Each scene shows the same named points in several views. A view is turned or mirrored, and shifted as a whole, has a little noise and may leave points out.
In the rows, zero is written as 128.

Scene 1
View 1
Z465: [133 170 154 164 152 116 128 108 116 120 135  87 179 117 118 111 152 145
 113 192]
Z118: [122 147 133 147 181 108 116 130 134 148 140 135 153 105  99 126 166 129
  99 191]
Z927: [123 132 161 175 158 153 128 118 151 159 166 126 163 105 116 114 130 121
 125 209]
Z89: [ 86 110 105 120 165  46 133 168 139 158  94 173 161  66 108 164 137  73
 134 145]
Z183: [110 136 141 137 166  91 123 131 124 147 122 116 178  93 114 136 142 117
 128 175]
Z345: [ 99 184 144 161 142  89 151 136 135  87  94 103 177  93 147 122 132 132
 132 134]
Z305: [149 108 110 205 122  74 151 180 141 146 150 166 135 108 133 110 115  89
 182 212]
Z956: [134 132 125 142 188  98 110 150 140 162 153 155 148  98  84 123 152 128
 119 186]
Z716: [147 130  95 103 201  30  98 177 113 167 129 157 151  95  49 137 173 146
 130 178]
Z655: [134 169 151 164 141 104 131 107 105 114 126  68 181 123 125 115 158 143
 114 199]
Z542: [106 125 128 157 133  79 144 130 111 138 107 112 176 100 140 144 141  88
 130 194]
Z943: [122 149 139 157 127  76 142 127 100 121 108  88 188 106 138 128 140 117
 140 188]
Z262: [109 123 130 132 187  99 114 158 164 174 145 176 155  76  94 131 127 112
 147 160]
Z677: [107 136 151 194 139 139 144 127 147 140 143 134 156 102 143 123 128  90
 124 198]
Z982: [117 146 120 176 152  95 142 143 129 122 121 136 145 109 128 131 156 109
 106 187]
Z275: [ 89 112 139 164 142 104 145 151 158 154 121 158 170  67 145 139  99  76
 162 156]
Z328: [ 92 140 169 193 141 158 145 117 165 139 144 126 169  91 150 118 108 100
 135 176]
Z791: [114 135 153 174 145 125 134 117 134 142 136 111 171 104 131 123 132 110
 129 197]
Z477: [100 134 163 136 221 173  95 107 167 189 175 154 149  91  73 127 160 129
  75 195]
Z683: [118 126 118 178 168 117 134 144 142 148 143 161 130 110 110 136 165  96
  88 207]
View 2
Z275: [105 139 140 115 120  80 124 196 126 121  94 115  98 136  97  84 123 116
 104 149]
Z345: [161 128  90 135 194  78 148 169 119 140 162 144 123 142 145 100 111 116
 102 122]
Z791: [141 133 150 132 134  92 114 140 122 121 127 129 112 123 108 125 125 134
 109 130]
Z542: [135 128 118 116 163  90  86 170 136 103 116 144  90 126 123 118 107 125
 114 142]
Z305: [ 74 155 112 117  89  97  70 159 110 124 113 160  98 192 100 102 107 124
 157 124]
Z89: [ 96 135  87  55 178  90 109 205 148 115  85 115 103 132 128  60 117  88
 142 175]
Z477: [119 133 196  69 130 113 149  84 126 127 104  63 169  80  95 106 162 126
 130 160]
Z655: [162 131 120 126 170 102 102 121 126 148 145 156 123 136 155 141 112 149
 116 113]
Z683: [103 135 130  90 146  93 113 123 125  98 124 121 121 131 106 109 131 111
 143 147]
Z118: [127 135 140  84 162 114 114 110 129 130 122 112 141 114 131 117 133 126
 139 143]
Z982: [124 134 115 105 167  92 104 124 123 108 137 141 120 139 122 118 121 116
 140 132]
Z677: [118 130 149 138 122  81 120 141 109 102 131 128 111 134  88 120 127 124
 111 130]
Z183: [145 132 127  96 168  98 109 156 139 138 108 120 120 115 135 105 119 131
 116 145]
Z262: [ 91 146 134  69 127 104 130 160 129 153  88  96 140 134 116  67 134 109
 141 160]
Z956: [107 142 138  68 141 118 102 121 130 147 102 106 147 125 132 101 130 125
 159 151]
Z465: [166 128 141 130 164 106 112 109 126 146 144 135 136 120 145 140 117 150
 110 118]
View 3
Z305: [113 100  30  64 126 101 137 111 142  96  94 129 151 152 114 135 122 112
  49 107]
Z956: [141  87 116  95 133 122 139 129 172 103  76 119  85  87 117 127  82 112
  99  90]
Z716: [106  81 166  97 140  99 114 132 210 110  37  70  81 102 128 139 103 104
  95  98]
Z683: [116 102  90 102 138 120 156 152 144 126 110 149  91 109 104 109  90 126
  98  94]
Z677: [123 111  53 113 127 136 159 126 131 107 131 174 113 123 107 105  63 135
 100 102]
Z655: [ 83 124 110 150 117 136 120  93 158 105 136 156 116 123 142 132  64 154
 149  78]
Z89: [101 111 129  86 150  93 143 169 174 131  54 115  86 147  91  80  79 115
  63 162]
Z943: [ 67 133  98 140 120 120 123 106 165 103 119 145 128 161 133 120  65 149
 119 114]
Z982: [ 95 110  99 109 135 116 134 139 144 128 118 148 109 124 115 113  97 138
 110  93]
Z118: [120  91 120 117 131 132 140 135 164 117 102 138  85  89 118 122  76 125
 121  81]
Z927: [150  96  60 116 118 146 156 109 145  90 118 170 100  90 117 124  48 129
 109  81]
Z262: [160  86 108  82 139 115 143 133 163 102  66 125  90  99  99  97  64 112
  80 130]
Z328: [146 117  53 113 128 146 156 115 121 102 134 190 117 118 100  88  37 150
 107 120]
Z345: [ 96 129 133 119 143 117  95 104 130 125 123 159 144 147 112  87  68 165
 138 135]
Z275: [131 111  61 100 134 123 157 133 152 101  90 152 109 143 100  90  48 132
  69 149]
Z183: [104 110 135 116 137 115 128 127 174 113  85 126  95 120 114 104  66 134
 110 125]
Z465: [ 99 113 112 145 120 140 121  93 158 102 131 155 117 108 138 129  62 149
 146  79]
Z477: [181  72 111 121 134 155 172 145 164 106  96 154  44  35 108 110  36 118
 123  73]
View 4
Z345: [124 112  62 174 126  96  75 160 204 148 107 157 108 124 162 131 137 121
 149 112]
Z89: [118 118 149 192  91 154  62 163 168 110 151 118 124 134 144  61  79 105
 110 128]
Z118: [ 99 111 137 163 134 121 142 143 166 136 105 124 129 134 125 120 141  77
 100 120]
Z655: [112 109 100 153 136 105 124 152 177 160  81 141 131 115 132 149 192  91
 144  76]
Z791: [111 121 128 170 127  80 119 140 188 146 108 107 106 120 112 115 152  84
 140  78]
Z275: [113 134 143 204 106  83  86 134 192 120 135  93  98 116 110  75 105  95
 145  92]
Z477: [ 87 119 149 154 141  79 202 102 153 136 105  72 121 121 112 111 114  51
  70 146]
Z982: [109 107 133 165 135 118 104 173 192 148 118 135 109 157 129 117 152  79
 122 102]
Z716: [ 77 121 154 182 111 206 113 156 133  90 108 155 169 142 121 105 127 103
  85 143]
Z943: [122 116 112 169 110 119  80 164 182 143 103 136 130 113 133 123 169 107
 163  62]
Z328: [114 130 110 187 134  32 121 125 214 150 118  95  80 120 114 109 131  82
 148  90]
Z262: [ 84 137 147 202 115 118 119 125 170  94 129 109 116 134 108  85  92  92
 107 138]
Z465: [107 117  98 156 138 103 134 144 174 150  84 135 126 116 128 145 178  90
 133  87]
Z927: [ 98 123 147 175 137  77 136 135 189 142 110 101 103 136  99 113 145  67
 126  89]
Z542: [129 111 138 168 106 119  76 167 185 145 120 115 120 120 129  93 148  88
 147  70]
Z677: [107 119 137 177 136  64 112 146 207 150 122 103  90 138 104 107 143  75
 141  81]
Z956: [ 79 124 153 183 129 133 134 139 161 110 113 122 128 142 106 110 131  81
  93 127]
View 5
Z716: [121 115 114 165 198  60 138  69 159 124 125  51  84  64  92 163 124  74
  46 180]
Z982: [149 115 150 185 129 132 146 119 125 147 149  80 101  95 122 131 132 121
  97 163]
Z328: [109 128 171 153 120 157 155 140 108 137 134 124 125  75 161 122 116 171
 151 139]
Z465: [139 125 154 160 146 137 127 123  73 137 132 135 103 105  97 117 113 117
  86 167]
Z677: [118 113 158 164 117 154 149 140 108 139 156  99 121  76 147 123 120 151
 135 156]
Z791: [122 113 154 163 132 140 143 126 115 134 153 101 119  72 139 132 117 140
 119 166]
Z477: [ 29 136 135 147 180 138 165 128 103 127  96  70  98  51  95  80 117  98
 146 137]
Z275: [128 121 162 165 146 118 167 119 142 118 143  93 134  42 169 161 104 160
 138 160]
Z655: [156 120 159 169 146 144 123 126  66 139 142 138 102 107  98 117 113 118
  81 171]
Z943: [186 117 166 179 144 127 137 116  95 124 155 127 114  85 125 151 106 131
  82 183]
Z305: [123  75 133 157 113 120 110 117 166 147 210  75 130  65 166 174 127 157
  94 188]
Z956: [ 89 116 128 157 170 104 140 101 139 134 132  68 102  67 110 133 127 105
  94 161]
Z118: [109 126 139 168 162 124 145 111 113 134 127  82  92  79  98 119 126 102
  98 161]
Z345: [187 139 179 181 129 117 148 100 111 154 106 140 100 126 139 152 126 150
  91 144]
Z262: [ 87 122 134 150 172  91 151  94 164 129 121  72 112  50 143 153 119 128
 112 148]
Z542: [178 115 162 192 141 124 157 123 111 114 156  96 116  65 135 150 112 129
 105 181]
Z183: [147 128 153 168 164 112 154 106 111 121 122 102 109  66 121 144 108 120
  99 164]
Z683: [116 114 147 181 135 138 159 123 130 141 146  62  97  74 125 121 138 123
 118 161]
Z927: [ 77 113 147 144 142 150 131 139  96 137 150 112 118  70 131 107 113 136
 126 157]

In a view up to two points have been moved. Name them for each view, in the order of its rows, or write -.
view 1 => Z275, Z683
view 2 => Z655
view 3 => Z183
view 4 => Z927
view 5 => Z791

Scene 2
View 1
Z256: [148 116 134 154 142 116  90 125 116 108 152 133 112 107 128 141 108 160
 166  86]
Z902: [214 125  91 180 143 146  95 135 101 104 152  95 106 126 116 120 108 159
 126 120]
Z552: [187 119 120 173 162 119 138 129 122 114 175 132 115 120 128 117 110 160
 140 110]
Z150: [172 115 125 197 115 123 104 100  97  98 176 123 122 128 109 114 132 148
 147 101]
Z340: [137  93 139 149 145  95  90  98 104  80 162 143 118  84 110 126 110 159
 179  71]
Z397: [138 117 128 195 105 115  80  99  92 107 159 114 123 133 122 119 124 154
 168  74]
Z421: [145 119 125 177 131 119  97 104 104 121 163 109 120 138 133 113 123 171
 161  79]
Z748: [184 149 111 188 109 155  70 162 116 129 130 106  96 138 144 158 106 147
 143 121]
Z816: [116 128 123 240 101  85 112  89  92 129 165 122 134 143 160 111  94 161
 183  52]
Z985: [187 107 113 168 144 124  96 112 101  92 163 114 117 109 104 116 117 159
 143 101]
Z233: [145 109 112 212 105  96  77  86  79  84 155 118 127 109 120 115  97 153
 177  63]
Z548: [143 121 144 167 141 122 129 106 119 136 184 125 121 145 133 114 143 167
 155  90]
Z365: [184 116 112 177 142 128 105 117 103 106 163 112 116 126 119 115 116 161
 143 100]
Z904: [113 101 163 163 139  92 137  80 111 114 205 153 134 125 121 106 146 163
 173  71]
Z582: [129  94 120 216 104  80  84  58  69  73 167 125 139 104 111 102 104 153
 186  46]
Z877: [170 103 115 168 179  83 138 120 119  82 170 152 119  78 128 125  72 161
 166  85]
Z245: [111 132 119 203 102 104  54 114  92 119 127 109 115 125 156 141  85 161
 192  53]
Z865: [138 118 139 175 120 121 100  99 106 122 173 117 121 143 128 114 142 163
 161  82]
Z294: [116 115 136 177 116 102  70 109 100 109 144 127 116 113 135 138 105 157
 189  60]
Z617: [190 140 120 166 166 147 153 151 138 155 180 115 109 158 150 120 130 169
 124 128]
Z728: [163 140  99 176 153 137 104 138 112 152 150  80 109 155 162 115 101 185
 146  91]
Z216: [167 128 130 150 145 146 108 128 122 136 171 111 109 145 126 119 146 167
 139 108]
View 2
Z216: [105 100 160 155 137  95  92 133  97 137 138 178 114 126  78 137  93 148
 179 176]
Z245: [124 149 120 146 148 129 107 168  99 126 172 117 114 138  92 160 159 150
 168  96]
Z421: [108 130 136 134 142 106 109 133 111 125 153 156 127 133  84 148 113 158
 165 138]
Z150: [ 88 126 150 129 123 114 101 106 121 133 138 156 145 100  86 153  95 150
 179 131]
Z548: [101 120 160 126 155  81 112 125 104 139 147 169 128 124  74 138 106 167
 148 166]
Z340: [108 147 154 128 132 136 161 121 132 130 139 132 134 120  36 124 121 110
 150 149]
Z233: [101 157 120 115 128 136 117 119 132 116 156 126 147 118  88 161 127 148
 170  90]
Z985: [107 114 142 144 111 130 101 107 125 119 143 154 135 113  67 140  97 125
 187 145]
Z397: [ 96 147 135 128 136 118 120 137 116 132 147 143 132 123  96 156 110 159
 173 112]
Z256: [112 126 153 147 136 125 124 140 111 135 150 134 123 120  57 134 134 121
 167 148]
Z816: [101 158 126  93 165  90 103 130 111 125 176 129 145 123 102 171 155 188
 139  94]
Z365: [108 109 139 143 123 117  85 112 115 118 147 158 134 116  72 145 106 138
 182 148]
Z904: [ 89 150 169  96 161  84 158 115 124 142 142 154 147 118  57 130 108 159
 123 159]
Z902: [114  87 134 166 106 126  55 110 107 114 151 162 125 107  79 149 104 128
 211 144]
Z582: [ 93 179 119  91 130 132 145 108 150 112 151 124 160 119  84 162 116 157
 153  81]
Z728: [135  96 126 157 148  97  63 144  91 110 172 166 106 148  84 149 131 165
 174 155]
Z877: [121 115 148 118 132 128 106  87 132 114 166 127 152 103  24 131 156 102
 142 158]
Z552: [109  93 156 133 132 101  79  98 112 127 157 158 140 103  54 138 120 130
 167 172]
Z294: [109 158 141 135 147 128 140 156 111 135 153 121 121 132  80 146 141 144
 161 108]
Z617: [115  67 163 145 152  71  43 111  84 131 164 178 125 109  70 143 124 152
 164 192]
View 3
Z365: [177 133 106 142 124 152  92 108 170 131 125 164 104 156 122 138 133 124
 138 134]
Z816: [172 117 150 137  97 104 109 129 176 148 118  90  86 190  83  66 143 130
 154 103]
Z902: [168 137 103 149 114 176  99  76 166 118 129 182 118 131 128 149 146 134
 149 133]
Z904: [199 126 120 125 146  91  71 170 188 153 111 134  64 213 124 112  96 103
 133 130]
Z617: [214 159  73 150 121 158  34  99 116 113 104 176  97 149 142 115 120 133
 169 122]
Z245: [148 119 138 123 122 131 116 126 170 122 137 122 101 150  73  58 172 136
 124 148]
Z582: [154 100 160 134 118 105 145 141 228 169 135 107  90 201  93 127 137 112
 118 121]
Z294: [152 121 141 118 142 122 109 148 188 129 137 133  87 173  92  76 149 123
 123 156]
Z150: [165 131 132 132 117 136 102 112 194 137 116 160  95 176 126 139 118 122
 155 126]
Z728: [194 137  91 144 107 145  69  96 125 110 111 140 117 134  88  97 150 136
 132 137]
Z877: [193 121  87 172 166 153 104 147 174 171 171 147  71 167 148 112 155 113
 123 115]
Z748: [145 151 124 122 117 176  92  82 150  92 126 183 114 125 117  87 157 147
 168 150]
Z552: [198 139  91 154 135 153  73 117 155 142 131 167  86 161 144 128 129 121
 153 119]
Z340: [165 114 118 130 166 128 110 160 207 148 146 153  79 182 120 121 136 108
 101 154]
Z985: [171 128 111 140 131 152 101 112 186 135 132 170 102 157 131 152 132 119
 127 141]
Z548: [194 141 109 127 126 117  61 135 159 127 103 150  86 181 117 112 107 118
 145 133]
Z421: [176 126 119 127 120 123  87 122 171 127 111 140 101 167 100 114 129 121
 133 143]
Z865: [175 134 126 119 121 116  79 128 175 122 103 147  94 179 105 116 115 120
 141 140]
Z233: [150 109 147 136 118 127 137 124 209 151 138 124  98 177  98 115 150 124
 129 126]
View 4
Z294: [137 107 121 140 148 129 145  85 171  97 133 107 109 161 133 167 155 181
 173 131]
Z421: [138 113 123 124 153 135 147 116 136 114 127 106 139 132 121 161 157 150
 189 115]
Z552: [116 131 122 114 146 127 136 118 106 120 154 100 180 164  96 152 142 116
 177 103]
Z904: [132 101 150 139 177 155 141 113 117  91  77  74 137 185 125 196 151 128
 185 130]
Z816: [139 155 105 156 137 136 123 120 162  81  95  84 130 114 157 190 154 163
 154 135]
Z728: [128 144 104 100 136 122 135 119 143 121 150  99 136 100 102 118 149 133
 208  97]
Z233: [144 104 116 167 143 136 144 101 150 103 140 119 151 133 156 181 167 182
 150 122]
Z617: [115 160 116  66 142 119 137 135  97 131 148  97 165 147  67 138 132  94
 205 100]
Z365: [131 114 120 120 146 129 150 118 116 127 159 118 169 141 112 156 156 142
 176 102]
Z256: [128  98 126 122 153 124 144  88 146 110 152 108 133 182 107 153 151 155
 183 116]
Z985: [133  92 127 127 152 136 155 110 114 131 167 128 173 153 113 159 160 147
 175 102]
Z340: [130  68 141 155 166 141 149  84 143  99 140 102 143 194 127 168 160 161
 172 118]
Z245: [138 128  99 136 131 118 137  88 189  97 144 110 104 126 140 147 154 189
 173 125]
Z150: [141 114 122 122 151 135 156 121 109 127 139 127 166 145 121 189 156 153
 161 117]
Z397: [149 109 118 131 148 137 153 110 141 115 126 120 132 134 136 183 159 173
 171 122]
Z865: [140 113 129 112 158 141 154 120 126 115 112 109 130 139 119 178 154 147
 190 121]
Z216: [134 121 127  80 156 131 158 123 112 133 136 116 144 146  88 155 144 127
 205 107]
Z877: [103 106 128 161 150 129 119  89 131  89 166  74 190 199 117 143 151 128
 158 103]
Z548: [133 126 133 105 160 140 146 125 117 111 103  91 138 153 108 170 148 124
 196 118]
Z902: [130 118 106 115 134 118 149 118 110 142 202 140 196 127 104 135 157 142
 167  86]
Z748: [136 151  92  73 120 102 152 107 146 144 188 151 132 137  90 145 137 169
 174 119]
Z582: [150  88 126 192 155 150 147 104 146  94 118 110 153 138 176 201 175 183
 145 123]
View 5
Z877: [147  91 127 143 147 117 125 172 136 146 116 151 110 128 128 173 169 112
 217 188]
Z728: [174 106 126 154 147  95  95 130 158 131 193 171 137 166 134 143 169 124
 114 184]
Z902: [158 122 136 124 121  93  55 134 158 102 146 165  93 130 117 155 162 127
 127 189]
Z582: [ 93  87 163 186 162  96 132 135 105 133 121 153 112  68 153 164 191 123
 159 105]
Z552: [162 123 111 136 131 110 101 155 140 133 144 138 114 130 137 170 168 131
 160 207]
Z865: [139 120 128 157 140 100 127 124 121 136 153 130 126 114 172 145 170 133
 111 163]
Z216: [162 132 119 129 123  97 107 120 143 132 158 129 115 142 162 143 157 138
 109 202]
Z365: [145 117 134 139 132  96  93 136 143 120 144 148 105 123 139 157 167 131
 139 180]
Z233: [113  90 157 172 156 103 110 135 115 120 130 162 112  90 141 151 182 111
 144 117]
Z617: [190 146  88 131 119 111  92 153 150 132 180 136 130 156 142 163 160 143
 121 235]
Z985: [134 115 146 130 128  92  96 129 144 122 125 146  92 118 139 154 164 130
 148 177]
Z150: [134 130 122 148 132 109 103 146 115 119 126 132 109  85 156 163 172 131
 130 165]
Z904: [129 118 114 177 152 116 178 144  97 164 137 105 137  96 192 164 179 133
 155 166]
Z397: [127 105 143 161 149 101 116 124 117 122 142 147 121 102 158 141 173 118
 114 135]
Z748: [176 117 123 119 121 120  61 140 141  90 151 168 124 150 129 123 150  90
  87 163]
Z421: [142 110 135 158 146 100 119 126 130 135 156 147 121 123 158 143 173 128
 122 160]
Z245: [145  73 149 165 160 118 115 133 126 121 155 177 142 140 142 118 169  81
 121 114]
Z548: [151 128 113 157 140 105 136 134 124 145 159 122 131 124 175 155 170 137
 127 189]
Z256: [147  97 137 132 138 114 128 138 133 135 124 140 119 140 155 133 153 102
 151 166]
View 6
Z150: [139 141 113 129 138 174 113 141 103 119 147 121 120 109 143 137 128  97
 120 123]
Z985: [140 130  90 123 127 168 103 127 119 119 127 135 118 106 131 138 119 130
 109 121]
Z728: [137 118 123  91 167 140 106 102  98 107 127 145 123  84 117 102  93 143
 183 145]
Z748: [129 151 138  72 150 110  92 127 106 112 148 144 114 102 104 124  61 110
 134 107]
Z816: [147 124 132 114 176 153 149 165  57 127 171 120 161  86 143 107 148 100
 145 193]
Z552: [160 135 106 129 122 167 122 141 110 124 129 149 114  72 121 122 114 140
 152 103]
Z365: [140 131 102 117 135 163 107 125 110 115 131 139 119  95 126 129 116 126
 133 120]
Z548: [153 132 127 139 141 170 130 141  88 135 127 121 122 109 154 106 120 129
 176 122]
Z582: [139 118  90 133 156 175 133 161  79 132 162 106 161 122 154 137 171 102
  78 192]
Z617: [155 143 129 120 130 162 117 117 110 113 118 153  95  64 118 108  84 140
 209  81]
Z902: [134 136  99  98 136 157  88 104 131  94 135 152 109  84 106 141  95 117
 125 109]
Z904: [165 127 115 167 131 185 149 172  74 159 129 105 137 124 172 106 151 141
 154 134]
Z216: [142 137 121 124 135 162 105 117 105 124 119 130 104 116 141 111  93 132
 172 100]
Z256: [148 127 107 113 132 135 119 153  99 148 125 127 133 120 130 115 110 157
 119 126]
Z245: [133 118 125  80 176 109 122 149  74 135 154 128 156 118 122 108 108 133
 115 185]
Z421: [141 125 115 119 151 157 116 131  90 125 136 121 131 115 142 116 118 125
 144 146]
Z397: [135 130 118 115 155 155 116 141  85 128 148 113 138 129 144 123 125 107
 119 155]
Z865: [142 133 124 130 149 163 118 136  85 128 135 111 125 126 153 114 122 117
 151 136]
Z340: [150 119  86 131 126 154 124 163  99 158 122 118 145 135 147 123 138 159
  89 142]
Z294: [142 120 118 106 155 126 126 161  76 150 143 113 153 135 137 111 119 138
 109 163]
Z233: [136 125  98 113 156 157 122 151  87 127 162 120 152 111 134 134 146 105
  86 174]

In a view up to two points have been moved. Name them for each view, in the order of its rows, or write -.
view 1 => Z245
view 2 => Z340, Z617
view 3 => -
view 4 => Z902
view 5 => Z150, Z904
view 6 => -
